Points on a hilly landscape, in no order, each with its height.
A ball rolls from a point to whichever of its 3 nearest points has the largest drop for the distance, and stops where none of them is lower. Distance is the straight distance between rows; heights are no part of it.
Geti: 12  -3  -17  -11  -25  -1  -1  -3  -8  -12  10  8  -5  -3  3  -4  -13  10  -29  10  5  -23  13  12  5  -22  -13  -9  -13  -7  39  12  3  7  28  10  -23  9  -5  9  0  7  21  16  -8  6  18  22  (h 549)
sokeb: 8  -2  7  -2  20  2  -8  -11  13  5  -4  -2  -12  5  0  19  5  -14  0  -7  -11  9  -9  -3  9  -5  7  -4  -1  0  -13  -4  -2  8  3  -9  6  3  2  9  12  -3  -8  14  -9  -6  -10  -4  (h 386)
kes: 4  -3  14  3  20  12  -7  -14  5  9  -1  -4  -8  -2  -3  17  6  -23  -7  -15  -8  14  -12  -3  7  -1  9  0  3  -5  -15  -6  -2  5  -4  2  7  0  15  8  18  -3  -21  6  -16  -13  -10  -12  (h 561)
zor: 4  4  -2  -7  18  -2  -10  1  8  1  -4  4  -3  -1  2  9  -1  -8  -4  -2  -6  -6  -5  1  4  -5  -2  -9  -1  1  -4  4  -5  10  1  -3  -3  5  -3  0  -4  1  3  17  -2  2  -7  6  (h 588)
lup: 0  -5  -20  -6  -39  1  1  3  -20  -11  15  4  -2  -4  -2  -9  -8  13  -42  16  14  -32  11  11  -2  -18  -18  -3  -6  -9  48  13  3  2  29  22  -28  6  0  12  -2  1  10  11  2  4  12  17  (h 658)
vapiv: 7  -4  4  3  -17  8  7  -12  -1  1  13  6  -13  0  -13  -3  -11  6  8  -5  -3  8  11  -2  13  2  10  10  -12  9  6  -12  4  -9  -6  -14  17  -6  10  -1  17  -3  7  -16  -12  -4  -3  -4  (h 414)
Zeneg: -17  -4  20  17  12  -12  0  -8  7  9  -9  -24  13  7  6  10  27  3  28  -1  -5  43  -22  -1  -11  23  25  9  23  -5  -33  -12  -5  -10  -8  -4  3  -20  -17  9  9  -1  -30  -32  9  -18  -7  -28  (h 698)
bapud: 2  8  -9  -4  17  -2  -11  11  -2  -4  -8  -2  4  -7  1  -1  0  -11  -36  -1  9  -26  -13  3  -9  -13  -16  -9  11  -5  8  22  -3  9  6  24  -18  3  14  0  -16  5  -15  22  2  7  -2  10  (h 489)
Led: -3  -5  16  6  18  -5  -8  -14  19  9  -8  -11  -6  13  3  27  20  -4  11  -4  -10  29  -19  -8  5  6  20  -3  7  4  -27  -8  -5  5  -3  -10  6  -7  -10  15  16  -6  -18  -2  -2  -19  -9  -17  (h 596)
suder: 2  8  -6  -1  20  2  -13  9  -5  -4  -12  -5  2  -8  -2  0  -1  -14  -48  -7  10  -30  -14  3  -13  -18  -20  -8  16  -7  9  24  -3  9  10  31  -22  3  22  5  -16  2  -26  27  2  10  1  8  (h 657)
lona: 6  1  -16  1  -16  -2  -5  7  -8  -14  0  -3  1  -1  -2  -2  -8  9  -42  13  10  -33  -3  8  -5  -24  -19  -11  1  -4  38  25  0  6  24  22  -28  6  4  8  -15  5  -2  23  1  8  7  21  (h 783)
zunu: 7  -1  -4  -8  -13  2  4  -2  -1  -4  9  9  -7  2  -1  -3  -10  6  8  -1  -4  -5  10  2  8  -3  0  0  -15  4  13  -6  4  -1  2  -14  4  5  -5  0  5  1  23  0  -3  5  5  12  (h 717)
Lofeg: -7  -2  19  13  -1  -11  2  -9  8  1  -2  -19  8  10  -3  8  15  11  33  0  -3  35  -6  -5  -5  17  20  13  10  6  -20  -12  -1  -9  -11  -18  13  -16  -14  7  9  0  -15  -26  7  -7  -5  -16  (h 628)
Zovim: 14  -5  3  -5  -4  15  -4  -19  2  3  14  7  -17  -6  -12  4  -11  -10  -12  -11  -4  1  10  2  17  -9  7  4  -13  2  9  -6  5  0  7  -6  7  0  22  8  23  0  0  2  -20  -9  0  0  (h 555)
bep: 0  2  -3  0  -22  -7  17  8  -13  -15  -2  7  13  10  12  -17  -7  32  32  11  3  -14  21  -3  -8  -1  -13  -9  -10  2  16  -1  2  -1  -5  -17  1  11  -34  -1  -10  2  46  -2  15  21  18  12  (h 491)
nivef: 2  0  0  -4  -2  -5  2  4  5  -5  0  4  4  8  3  -1  -2  10  24  2  -6  -1  7  -4  -1  2  2  -2  -10  5  0  -4  -1  1  -1  -20  4  4  -17  -2  -7  1  19  2  6  9  0  6  (h 696)
lebit: -1  -2  10  3  -16  -3  8  -5  3  -7  5  -3  0  10  -6  -1  0  21  35  -1  -4  12  15  -5  1  7  11  8  -9  12  -4  -14  -1  -12  -8  -28  19  -5  -18  3  9  -1  20  -17  6  6  2  0  (h 808)
zopot: -1  2  -3  -4  -13  7  8  0  -8  1  12  9  -1  -6  -8  -13  -8  -3  5  -3  -1  1  7  1  7  9  -2  8  -8  3  5  -8  0  -5  -10  -3  13  0  8  -10  4  0  8  -11  -2  2  -1  0  (h 287)
zadad: -4  2  2  1  30  -12  -9  8  16  -1  -13  -3  2  6  9  14  9  -3  10  2  -9  2  -9  -5  -2  5  5  -11  4  -1  -27  2  -10  8  3  -7  -5  1  -17  -1  -6  -8  0  18  6  -1  -11  -4  (h 402)
balif: -1  -7  15  6  19  -17  -14  -12  28  7  -14  -16  -9  21  12  33  25  6  11  1  -11  32  -17  -7  8  5  25  -10  4  0  -35  -3  -7  5  7  -16  -1  -11  -22  21  17  -12  -11  5  9  -19  0  -18  (h 692)
Vum: -12  -3  13  12  19  -2  -4  -5  8  9  -10  -11  4  4  4  15  18  -10  15  -4  -7  27  -17  -3  -4  16  16  4  15  -1  -31  -10  -5  -3  -11  -5  4  -8  -6  4  6  -3  -28  -10  0  -16  -12  -20  (h 460)
dumo: -14  12  -6  3  24  -8  -7  26  3  1  -15  -4  18  -2  10  -7  8  -5  1  5  3  -6  -10  -4  -19  11  -9  -7  15  -1  -20  13  -5  3  -9  16  -9  3  -5  -13  -28  -1  -6  6  13  7  -11  1  (h 689)
gere: 1  6  -11  -5  2  -2  -3  13  0  -5  -2  2  7  -1  0  -9  -2  1  -14  8  5  -20  -5  2  -8  -10  -16  -10  3  -1  14  17  -2  6  2  13  -13  8  2  -4  -20  7  4  12  4  10  -1  12  (h 498)
Fakof: 10  -7  13  6  4  14  -4  -20  5  8  7  -6  -14  2  -9  16  1  -13  -1  -11  -4  19  -7  -4  10  -2  15  5  0  2  -6  -11  4  0  -5  -6  13  -3  20  11  22  1  -19  -6  -20  -13  -8  -11  (h 456)
meke: -8  3  -2  -1  -21  -4  14  7  -14  -8  4  7  9  1  0  -18  -6  21  28  3  0  -5  16  -4  -4  10  -7  7  -9  6  7  -11  0  -7  -16  -14  11  3  -16  -9  -6  -1  29  -15  12  14  8  3  (h 599)
Muva: 3  2  -12  -6  -13  -4  6  7  -6  -9  5  6  3  2  2  -13  -8  10  4  10  3  -16  6  4  1  -7  -12  -4  -8  0  20  5  0  5  1  -3  -4  8  -9  -5  -9  4  26  3  5  10  10  14  (h 487)
Mibu: -6  3  -18  -6  -26  3  5  11  -18  -2  8  5  5  -9  -4  -19  -6  4  -27  10  15  -24  1  8  -5  -5  -21  1  0  -2  29  13  1  -1  5  22  -11  5  9  -4  -17  1  3  2  10  8  7  12  (h 324)
bebon: 4  -7  16  17  -5  8  10  -17  4  7  3  -12  -3  4  -7  8  5  -2  13  -6  -3  30  -10  -1  1  8  21  16  9  5  -13  -13  5  -7  -14  -6  18  -12  17  4  21  3  -26  -29  -16  -15  -5  -21  (h 731)
Voge: -2  2  -19  -4  -24  -3  3  11  -12  -8  6  3  6  -1  1  -15  -5  13  -21  15  10  -26  0  6  -6  -12  -21  -7  -2  -3  32  16  2  1  8  16  -17  8  -2  0  -17  6  14  5  8  11  10  17  (h 341)
bel: -11  -8  14  9  26  -25  -16  -9  24  7  -22  -17  0  20  15  29  29  4  7  2  -11  30  -21  -9  5  12  24  -11  9  -4  -47  -2  -15  1  8  -9  -6  -14  -30  18  14  -21  -16  4  13  -22  -6  -23  (h 742)
Fuma: -8  10  -14  1  12  -4  -6  22  -2  0  -12  -1  13  -4  2  -10  3  -5  -19  4  8  -21  -11  0  -14  -4  -17  -8  12  -3  1  20  -1  4  -4  25  -14  5  10  -7  -25  5  -11  12  11  10  -6  7  (h 427)
revid: 4  4  -6  -7  12  -8  -4  7  9  -5  -5  4  2  3  8  5  0  2  2  5  -5  -11  -2  0  0  -6  -5  -13  -2  1  1  7  -4  10  8  -4  -9  8  -14  -3  -12  2  13  17  3  9  -3  11  (h 635)
Fikal: -20  3  5  6  32  -17  -12  15  13  3  -18  -7  15  5  12  4  17  -1  19  4  -7  7  -11  -7  -12  19  7  -3  16  -2  -38  0  -9  -2  -4  -2  -5  -4  -25  -6  -12  -12  -9  1  16  -4  -17  -12  (h 212)
Lifu: -2  5  -14  -2  -4  -6  2  20  -2  -7  -5  0  13  2  4  -14  0  13  2  13  6  -18  -2  -1  -11  -2  -17  -9  0  1  13  14  0  2  -3  9  -11  9  -10  -9  -25  4  16  5  14  13  2  14  (h 543)
vifaz: -8  9  -6  -2  18  11  -9  17  -15  5  -14  -5  9  -16  0  -9  1  -27  -40  -13  15  -14  -13  5  -17  -7  -21  1  20  -8  2  15  4  -4  -4  41  -11  2  32  -9  -19  4  -41  15  5  4  1  -3  (h 404)
sosem: 11  0  -12  -11  -17  2  3  -6  -5  -6  10  12  -10  -3  -1  -8  -16  7  -8  4  0  -16  16  8  11  -15  -5  -3  -16  -2  25  3  2  3  13  -2  -6  7  -2  4  5  4  26  8  -7  5  13  18  (h 643)
rusa: 6  4  -10  -8  0  0  -2  3  -3  -5  2  5  -1  -5  -1  -5  -7  -1  -17  3  4  -18  -2  6  1  -12  -11  -6  -2  -1  20  11  -1  9  8  7  -11  7  3  2  -9  4  9  16  -2  7  3  14  (h 558)
bal: 5  1  -4  -3  14  -11  -3  9  15  -8  -6  0  1  9  11  9  0  12  15  9  -6  -8  2  -4  -2  -3  -4  -14  -5  3  -4  6  -3  10  9  -14  -5  7  -26  -3  -13  0  24  17  9  8  1  12  (h 662)
kize: 2  -6  25  14  -18  -9  11  -11  9  -1  7  -19  0  16  -10  4  6  30  35  0  3  37  5  -9  -2  8  28  17  3  15  -11  -12  0  -14  -13  -24  18  -21  -6  12  16  5  -4  -37  2  -3  3  -16  (h 515)
Milag: -3  1  -7  -5  -27  1  15  2  -15  -5  13  14  -1  -3  -5  -18  -13  13  10  3  5  -8  18  0  5  2  -5  8  -13  4  14  -8  2  -8  -9  -5  12  3  -3  -8  3  0  26  -14  1  7  10  6  (h 465)
talek: 5  -2  -7  -3  -19  -5  10  6  -5  -10  4  9  3  6  7  -9  -10  22  20  10  0  -13  15  0  0  -6  -8  -5  -14  1  18  -1  2  0  2  -13  -1  10  -23  -2  -6  6  38  3  5  14  16  16  (h 391)
sazo: 13  -9  15  1  -16  -2  2  -14  19  -6  3  -2  -16  21  -4  16  -1  28  29  -1  -3  21  16  -5  13  -9  24  5  -16  13  0  -13  8  -6  3  -35  17  -4  -11  14  19  5  17  -14  -1  0  12  4  (h 817)
vaden: 9  -5  28  16  -32  -8  18  -11  2  -9  4  -11  -5  19  -14  0  2  44  36  -1  7  29  23  -14  4  1  27  16  -7  21  -1  -11  5  -20  -14  -29  24  -19  -7  11  22  4  12  -40  1  1  10  -10  (h 283)
zeguv: -6  3  0  4  0  9  10  -1  -8  8  2  0  5  -9  -4  -9  -2  -18  8  -8  -2  10  -2  2  -1  14  0  12  6  -1  -6  -11  1  -10  -15  2  14  -4  17  -17  2  -1  -17  -12  -7  -3  -6  -10  (h 672)
dore: 13  -5  -9  -12  -22  7  1  -9  -8  -4  19  18  -14  -8  -6  -9  -19  5  -15  -2  1  -13  23  11  13  -13  0  2  -20  -4  26  0  7  1  17  -2  -3  3  6  8  17  1  24  -1  -13  -1  14  13  (h 699)
Kurat: 11  -2  0  -6  -3  -1  -2  -7  12  -5  2  8  -11  8  2  9  -8  7  14  1  -8  -1  9  0  11  -8  4  -4  -18  4  7  -6  4  3  11  -22  3  5  -11  3  5  2  22  9  -7  3  8  12  (h 693)
Riri: -1  -8  14  22  10  17  9  -15  -4  12  -4  -10  -2  -5  -4  11  9  -19  3  -11  -6  30  -18  -3  -3  8  14  11  19  -5  -19  -14  2  -6  -12  6  12  -9  24  2  19  1  -42  -19  -20  -21  -8  -24  (h 682)
Keler: 6  -5  13  -2  15  -5  -11  -12  25  4  -7  -8  -16  15  6  30  12  2  10  -3  -9  21  -8  -5  10  -4  20  -6  -4  6  -19  -8  -3  6  7  -21  7  -5  -11  16  16  -4  -4  10  -2  -10  -2  -6  (h 747)
dovi: -4  3  -14  -5  -30  7  12  6  -25  8  14  12  -1  -20  -7  -25  -13  -8  -25  -1  17  -16  10  10  3  4  -14  8  -2  -5  20  2  1  -5  1  23  -1  -4  20  -15  -6  -2  -1  -11  5  2  9  0  (h 445)
Ser: 1  2  -5  3  14  -15  -3  16  9  -11  -13  -3  11  10  13  1  3  20  22  16  -2  -13  1  -7  -13  1  -7  -16  1  3  -8  9  -3  8  7  -13  -11  5  -33  -8  -20  0  29  12  14  14  1  10  (h 683)
Pilom: 11  -2  -12  -8  -17  -3  4  -1  -2  -11  3  9  -5  4  10  -3  -15  13  -1  9  -3  -14  15  7  7  -16  -9  -10  -19  -4  28  4  7  6  18  -6  -12  11  -16  2  -2  8  34  11  -6  11  19  22  (h 571)
rup: 15  -12  3  1  -29  14  9  -20  -6  3  26  15  -21  -6  -20  -10  -24  5  -13  -4  3  -3  28  0  22  -7  15  12  -21  1  15  -9  10  -15  4  -4  10  -6  23  1  30  -5  13  -24  -21  -10  4  -5  (h 360)
Luv: -5  7  -9  -2  18  -7  -3  17  5  -1  -8  -1  10  -1  4  -5  4  0  2  5  -1  -10  -6  -2  -10  3  -10  -8  5  0  -6  12  -5  7  -5  5  -8  7  -8  -8  -23  2  5  12  10  8  -7  8  (h 666)
kupad: -10  1  -17  -7  -47  1  16  7  -30  -1  20  15  -1  -10  -5  -28  -11  13  -23  14  17  -22  15  7  2  -1  -23  8  -12  -4  29  4  1  -8  0  21  -3  0  1  -12  -1  0  21  -16  13  6  17  4  (h 376)
Sufe: 2  -5  18  6  -5  -7  1  -12  17  -2  1  -12  -5  18  -4  15  12  21  33  -2  -3  26  2  -9  1  5  23  6  -3  12  -13  -11  -1  -7  -3  -30  14  -9  -17  12  14  2  5  -13  6  -4  1  -8  (h 716)
Zogo: -23  8  -1  7  25  -14  -7  24  5  2  -20  -5  27  -1  14  -11  13  1  22  7  2  1  -4  -6  -20  22  -5  -3  17  -1  -32  7  -3  -4  -8  8  -8  -1  -18  -16  -28  -5  -4  -5  22  10  -17  -6  (h 721)
Sedek: -4  -1  8  3  22  -1  -9  -5  9  7  -9  -6  -3  6  4  17  11  -15  4  -7  -11  15  -15  -4  3  6  9  -1  7  -2  -24  -7  -5  4  -3  -4  3  -2  0  4  8  -5  -19  8  -5  -12  -11  -11  (h 536)
sal: 3  -5  2  -2  -28  2  13  -5  -8  -7  11  15  -6  3  -8  -11  -13  21  17  2  1  -2  24  0  10  0  2  7  -21  7  15  -10  4  -9  -6  -17  12  2  -7  -2  14  1  31  -14  -3  5  14  4  (h 611)
Kabon: 3  -2  9  -1  10  -9  -5  -5  17  -2  -6  -4  -4  12  4  17  9  7  23  3  -10  14  -1  -4  4  1  12  -4  -6  6  -14  -6  -3  2  4  -24  6  0  -18  7  5  -4  10  6  4  -2  -1  2  (h 688)
Vipu: -4  7  -1  -2  31  -5  -10  10  8  5  -12  -2  4  -2  6  5  6  -16  -7  -2  -4  -7  -12  -4  -6  4  -3  -8  10  -4  -18  6  -5  9  -5  10  -7  4  -2  -4  -11  -1  -10  19  3  0  -11  -2  (h 584)
zaf: -11  -1  7  10  17  10  3  0  -3  10  -8  -5  9  -9  5  3  9  -25  8  -8  -6  19  -12  1  -6  18  5  8  18  -6  -23  -11  1  -5  -14  10  11  -2  13  -9  2  -1  -31  -9  -5  -10  -10  -16  (h 678)
gul: -12  -4  -20  -5  -57  1  8  6  -34  3  23  12  -7  -16  -7  -21  -9  11  -50  16  24  -33  16  12  1  -5  -22  13  -6  -8  38  5  3  -6  16  32  -16  -3  9  -1  -1  -5  4  -8  13  -3  17  3  (h 529)
furo: 13  -8  18  0  2  -13  -7  -14  30  -2  -7  -13  -14  27  10  32  13  26  29  0  -4  26  3  -4  5  -6  23  -4  -10  12  -18  -7  2  0  12  -33  10  -9  -24  16  12  -1  11  1  8  -6  11  -1  (h 789)
vemif: -11  -2  5  2  29  -21  -12  6  19  -3  -17  -8  7  12  14  17  18  6  20  7  -11  8  -6  -9  -2  12  9  -9  5  0  -37  3  -9  3  4  -15  -6  -3  -35  0  -6  -14  4  10  17  -2  -11  -7  (h 322)
kegu: 0  -1  -11  -5  -37  3  15  -1  -22  -3  22  20  -8  -10  -9  -22  -17  12  -6  5  7  -12  23  5  11  1  -8  8  -20  -1  22  -4  3  -7  -1  1  8  0  3  -8  10  -1  29  -16  -3  4  15  2  (h 590)
puzif: 3  -6  18  10  -3  1  4  -15  10  3  7  -12  -7  9  -6  10  7  8  19  -3  -4  29  -6  -6  5  8  24  8  3  10  -11  -11  2  -4  -9  -16  17  -12  4  10  18  3  -14  -23  -9  -12  -3  -15  (h 654)
zon: -18  6  3  2  25  -6  -5  15  5  5  -15  -6  16  -3  11  -1  13  -15  14  -1  -7  9  -11  -5  -11  20  3  1  18  -4  -31  -3  -2  -2  -9  10  -2  0  -7  -12  -13  -4  -17  -3  9  -4  -17  -12  (h 64)
rogem: -6  8  -10  -4  12  7  -5  13  -9  1  -8  -3  7  -10  -2  -9  0  -17  -34  -5  12  -19  -9  4  -10  -8  -19  -3  14  -6  7  18  0  3  -1  30  -12  2  24  -7  -19  4  -24  15  7  7  -3  4  (h 288)
gader: -4  -3  8  6  8  6  3  -6  2  6  1  -5  0  -3  -2  5  7  -14  10  -7  -6  18  -8  -3  2  13  11  7  7  0  -13  -10  2  -4  -12  -3  12  -4  10  -4  7  -1  -21  -11  -8  -10  -12  -13  (h 613)
Bol: -6  1  6  3  4  -2  4  0  4  1  -2  -3  4  1  1  2  7  -1  23  -3  -4  15  -3  -4  -3  16  7  7  5  5  -15  -11  -3  -5  -13  -12  11  -3  -5  -5  -1  -1  -7  -9  4  -2  -10  -8  (h 673)
Rofor: 7  -2  -18  -6  -20  -4  3  5  -7  -9  6  3  0  2  4  -9  -9  13  -17  14  7  -24  5  8  -2  -18  -13  -11  -8  -5  35  14  2  8  15  9  -21  8  -8  3  -12  8  24  13  -2  11  14  21  (h 448)
kalav: 6  -3  5  -3  1  0  -2  -8  12  0  3  0  -8  9  -1  11  1  4  16  -2  -9  7  6  0  7  -1  11  1  -10  6  -2  -8  3  0  2  -22  8  1  -8  4  8  -1  10  2  -4  -1  -1  3  (h 633)
vopi: -7  5  3  2  31  6  -9  5  -2  9  -14  -1  5  -9  6  6  8  -28  -11  -10  -5  2  -16  -3  -7  5  -4  -3  16  -8  -22  2  -3  7  -8  15  -3  2  10  -4  -5  -2  -28  12  -4  -7  -12  -10  (h 677)
bonuf: 5  0  0  1  -6  18  6  -12  -16  8  12  6  -5  -20  -14  -11  -13  -25  -18  -16  4  0  6  4  7  3  -4  12  -1  -6  6  -7  5  -4  -2  10  9  -5  34  -6  14  -3  -15  -8  -17  -6  -2  -10  (h 81)
sonuk: -12  -1  10  4  23  -13  -9  0  13  4  -9  -10  6  9  6  14  18  -2  19  1  -9  20  -14  -7  -1  15  12  -1  10  0  -31  -7  -7  -2  -5  -11  1  -5  -21  2  2  -7  -10  -1  10  -9  -14  -13  (h 338)
tode: 1  6  -13  1  14  -6  -10  19  3  -9  -14  -6  6  1  0  2  1  5  -32  12  7  -27  -15  0  -13  -13  -16  -16  9  -3  7  29  -3  9  7  21  -21  4  4  0  -27  8  -7  22  6  11  -2  14  (h 625)
nov: -15  6  5  3  0  -2  5  7  -2  1  -2  -5  15  -4  0  -11  3  0  28  -2  -2  12  0  -3  -7  22  4  9  9  4  -13  -11  -2  -9  -14  -9  11  -4  -6  -14  -8  -2  -4  -15  11  5  -9  -5  (h 687)
Sesa: -9  6  -5  2  -2  -10  5  17  -5  -7  -7  2  19  3  7  -16  1  19  26  10  2  -8  4  -6  -14  9  -10  -3  -1  6  2  1  -1  0  -7  -8  -3  7  -23  -11  -24  0  24  -6  20  16  0  9  (h 712)
Bomav: 15  -5  14  0  16  17  -11  -23  7  8  3  -2  -17  -5  -7  19  -2  -21  -15  -17  -4  9  -6  0  13  -14  7  -1  -2  -3  -5  -7  2  7  4  -2  4  -1  24  13  24  -3  -18  11  -24  -12  -7  -7  (h 621)
Sipu: 3  3  -3  -6  0  12  1  -7  -8  6  9  7  -4  -13  -8  -8  -7  -18  -11  -10  -1  -4  1  4  6  1  -4  5  -2  -3  8  -3  2  2  -4  5  4  2  20  -5  4  0  -8  0  -11  -2  -4  -1  (h 244)
Gazi: 9  6  -2  -10  13  10  -8  -5  -5  2  3  5  -4  -15  -6  -1  -7  -23  -31  -12  2  -12  -3  7  2  -11  -9  -2  1  -8  8  6  0  8  5  13  -5  2  20  2  1  1  -12  19  -7  -1  -3  4  (h 309)
vevis: -8  7  -16  -2  -8  3  1  15  -12  1  -4  0  10  -5  -3  -17  -1  -4  -29  4  14  -23  -9  6  -13  -7  -20  -2  10  -2  18  18  2  -1  1  29  -11  6  18  -7  -27  4  -13  6  10  8  0  11  (h 437)
Vub: 0  -8  19  14  8  0  0  -16  11  9  -3  -17  -3  11  0  18  19  -2  12  -3  -6  39  -20  -7  -3  8  24  5  13  4  -23  -11  -2  -1  -10  -6  8  -15  2  14  18  2  -29  -21  -7  -21  -6  -23  (h 714)
vebe: -5  -3  13  11  25  14  -3  -10  -4  11  -9  -6  0  -6  0  12  9  -31  -4  -16  -8  18  -17  -2  0  6  4  3  16  -10  -22  -8  -1  0  -11  10  6  0  18  0  14  -1  -35  2  -15  -16  -9  -18  (h 690)
fesut: 15  -4  -2  -10  -7  8  -4  -14  9  -3  8  8  -16  4  0  9  -13  5  2  -2  -7  -3  15  6  15  -14  8  -1  -22  3  13  -6  6  0  14  -16  6  4  1  8  14  2  19  5  -13  -1  6  12  (h 744)
noke: -19  8  -2  0  7  1  6  17  -6  6  -8  1  20  -9  5  -15  5  -11  14  0  1  6  -1  -1  -12  19  -6  6  12  1  -12  -3  0  -9  -16  13  5  0  4  -21  -20  2  -11  -11  12  8  -7  -5  (h 646)
rez: 10  -4  -10  -10  -28  11  8  -9  -17  4  23  19  -13  -15  -15  -18  -22  1  -23  -4  10  -14  24  8  13  -4  -3  9  -15  -6  23  -3  4  -2  8  7  1  -4  17  0  17  -2  14  -11  -11  -4  9  2  (h 684)
voza: -17  9  -8  2  19  2  -1  28  -3  11  -17  1  21  -9  9  -15  6  -23  -1  1  5  2  -6  3  -17  15  -12  2  21  -2  -17  5  2  -4  -13  30  -3  4  12  -23  -27  1  -27  -1  10  4  -6  -7  (h 606)
Pezol: -15  7  -5  0  12  -11  -4  22  3  -3  -11  -2  21  -2  7  -11  6  7  19  10  1  -6  -1  -6  -16  12  -7  -4  7  4  -14  7  -4  2  -8  1  -5  4  -17  -14  -29  -1  11  -1  19  13  -9  2  (h 691)
peve: -11  8  -8  -2  19  8  -1  19  -10  8  -15  -3  13  -16  4  -11  2  -28  -16  -11  8  -3  -9  5  -14  5  -16  3  19  -7  -8  6  3  -3  -11  33  -3  3  24  -17  -20  2  -32  5  5  5  -3  -4  (h 552)
Kefik: 13  -8  12  3  -7  8  2  -19  10  2  10  -1  -16  6  -11  10  -5  2  5  -6  -4  15  4  -4  16  -4  18  8  -9  7  2  -11  6  -6  -3  -14  16  -5  13  8  23  -1  -3  -14  -18  -11  -2  -4  (h 118)
kaba: 15  4  -10  -10  -2  2  -6  -3  -7  -4  5  5  -6  -11  -4  -2  -11  -7  -40  -2  7  -26  0  12  2  -18  -12  -7  -1  -7  27  14  0  10  22  16  -18  5  14  9  -3  3  0  23  -7  6  4  15  (h 667)
lel: 5  -3  -10  2  -19  -10  10  12  -9  -18  -1  4  9  11  16  -10  -8  30  19  18  3  -20  13  -2  -9  -10  -17  -15  -10  -3  26  9  3  4  7  -6  -15  15  -33  -3  -18  6  42  8  9  20  22  19  (h 485)
nez: 11  -8  6  3  -14  17  5  -18  -4  6  20  6  -15  -7  -15  -2  -14  -4  -5  -9  -1  5  11  0  15  -2  9  11  -11  2  8  -10  7  -6  -3  -3  15  -4  26  1  23  -5  -5  -16  -20  -9  -3  -7  (h 432)
baz: -7  4  -13  -5  -22  -2  13  11  -15  -5  7  9  9  -4  1  -20  -6  16  9  11  6  -14  10  2  -3  1  -15  1  -7  3  17  2  -1  -1  -7  2  3  7  -11  -10  -13  3  26  -7  12  14  11  10  (h 548)
dov: 8  -1  1  -8  14  -5  -5  -4  15  -3  -6  1  -6  11  6  16  1  3  8  2  -9  -1  0  -1  8  -6  4  -10  -7  3  -7  -1  0  7  8  -20  1  3  -15  1  2  -2  13  16  -1  2  1  7  (h 650)
dag: 6  -11  14  16  6  21  5  -18  -4  10  4  -6  -8  -8  -8  9  0  -20  -2  -12  -5  20  -12  -3  4  2  11  13  8  -4  -9  -12  7  -6  -9  4  13  -7  32  1  22  -2  -34  -17  -24  -18  -7  -20  (h 607)
Doba: 3  0  -18  -10  -31  0  6  1  -18  -4  17  12  -4  -9  -4  -19  -13  5  -24  7  10  -23  12  11  5  -11  -15  2  -11  -5  34  6  3  2  11  12  -11  4  6  0  0  1  19  0  2  3  15  10  (h 130)
Vuva: 3  -3  9  3  6  0  -2  -10  10  5  2  -4  -6  5  -4  12  6  -7  11  -6  -10  16  -6  -5  5  6  13  4  -1  3  -13  -10  -1  0  -7  -12  10  -3  1  3  11  0  -9  -2  -7  -7  -8  -7  (h 533)
Kigeg: 1  8  -3  -5  22  2  -8  5  0  2  -5  1  0  -8  0  1  -1  -20  -19  -6  1  -11  -10  2  -1  -5  -8  -6  6  -6  -4  7  -4  10  0  12  -7  5  11  -1  -7  2  -12  16  -3  4  -6  2  (h 478)
lotot: 5  -1  12  4  27  18  -8  -15  -4  7  -4  -2  -7  -12  -3  13  2  -32  -18  -18  -6  8  -13  -2  4  -6  0  0  8  -8  -11  -6  -4  7  -4  10  3  1  25  8  18  -3  -32  12  -17  -12  -10  -13  (h 670)
fir: 21  -1  -5  -14  -8  8  -7  -16  0  0  12  14  -17  -8  -5  5  -17  -6  -25  -8  -1  -13  18  13  14  -21  3  -4  -16  -6  25  1  5  8  27  -2  -10  3  11  12  17  1  14  16  -18  0  9  15  (h 763)
biked: -2  7  -9  -8  2  9  -1  7  -11  4  1  3  5  -16  -6  -11  -4  -20  -27  -7  10  -11  -5  8  -3  -1  -14  1  7  -5  11  7  1  1  -1  21  -6  3  23  -5  -10  2  -16  9  1  5  -1  1  (h 48)

Where does a ball stop that starts at each point below?
Zeneg: zon
Vub: zon
Pezol: biked
dumo: biked

Call two points neighbours if one is among the 3 nearest of the other. Go from one point of each pair to the other, from neighbour to neighbour, staying as low as possible. Name the highest point that can't be avoided.
Kefik and sokeb: kes
Kefik and rup: vapiv
Kefik and Doba: vevis
vaden and kalav: puzif
talek and rup: Lifu
Milag and kalav: dov
biked and bonuf: Gazi
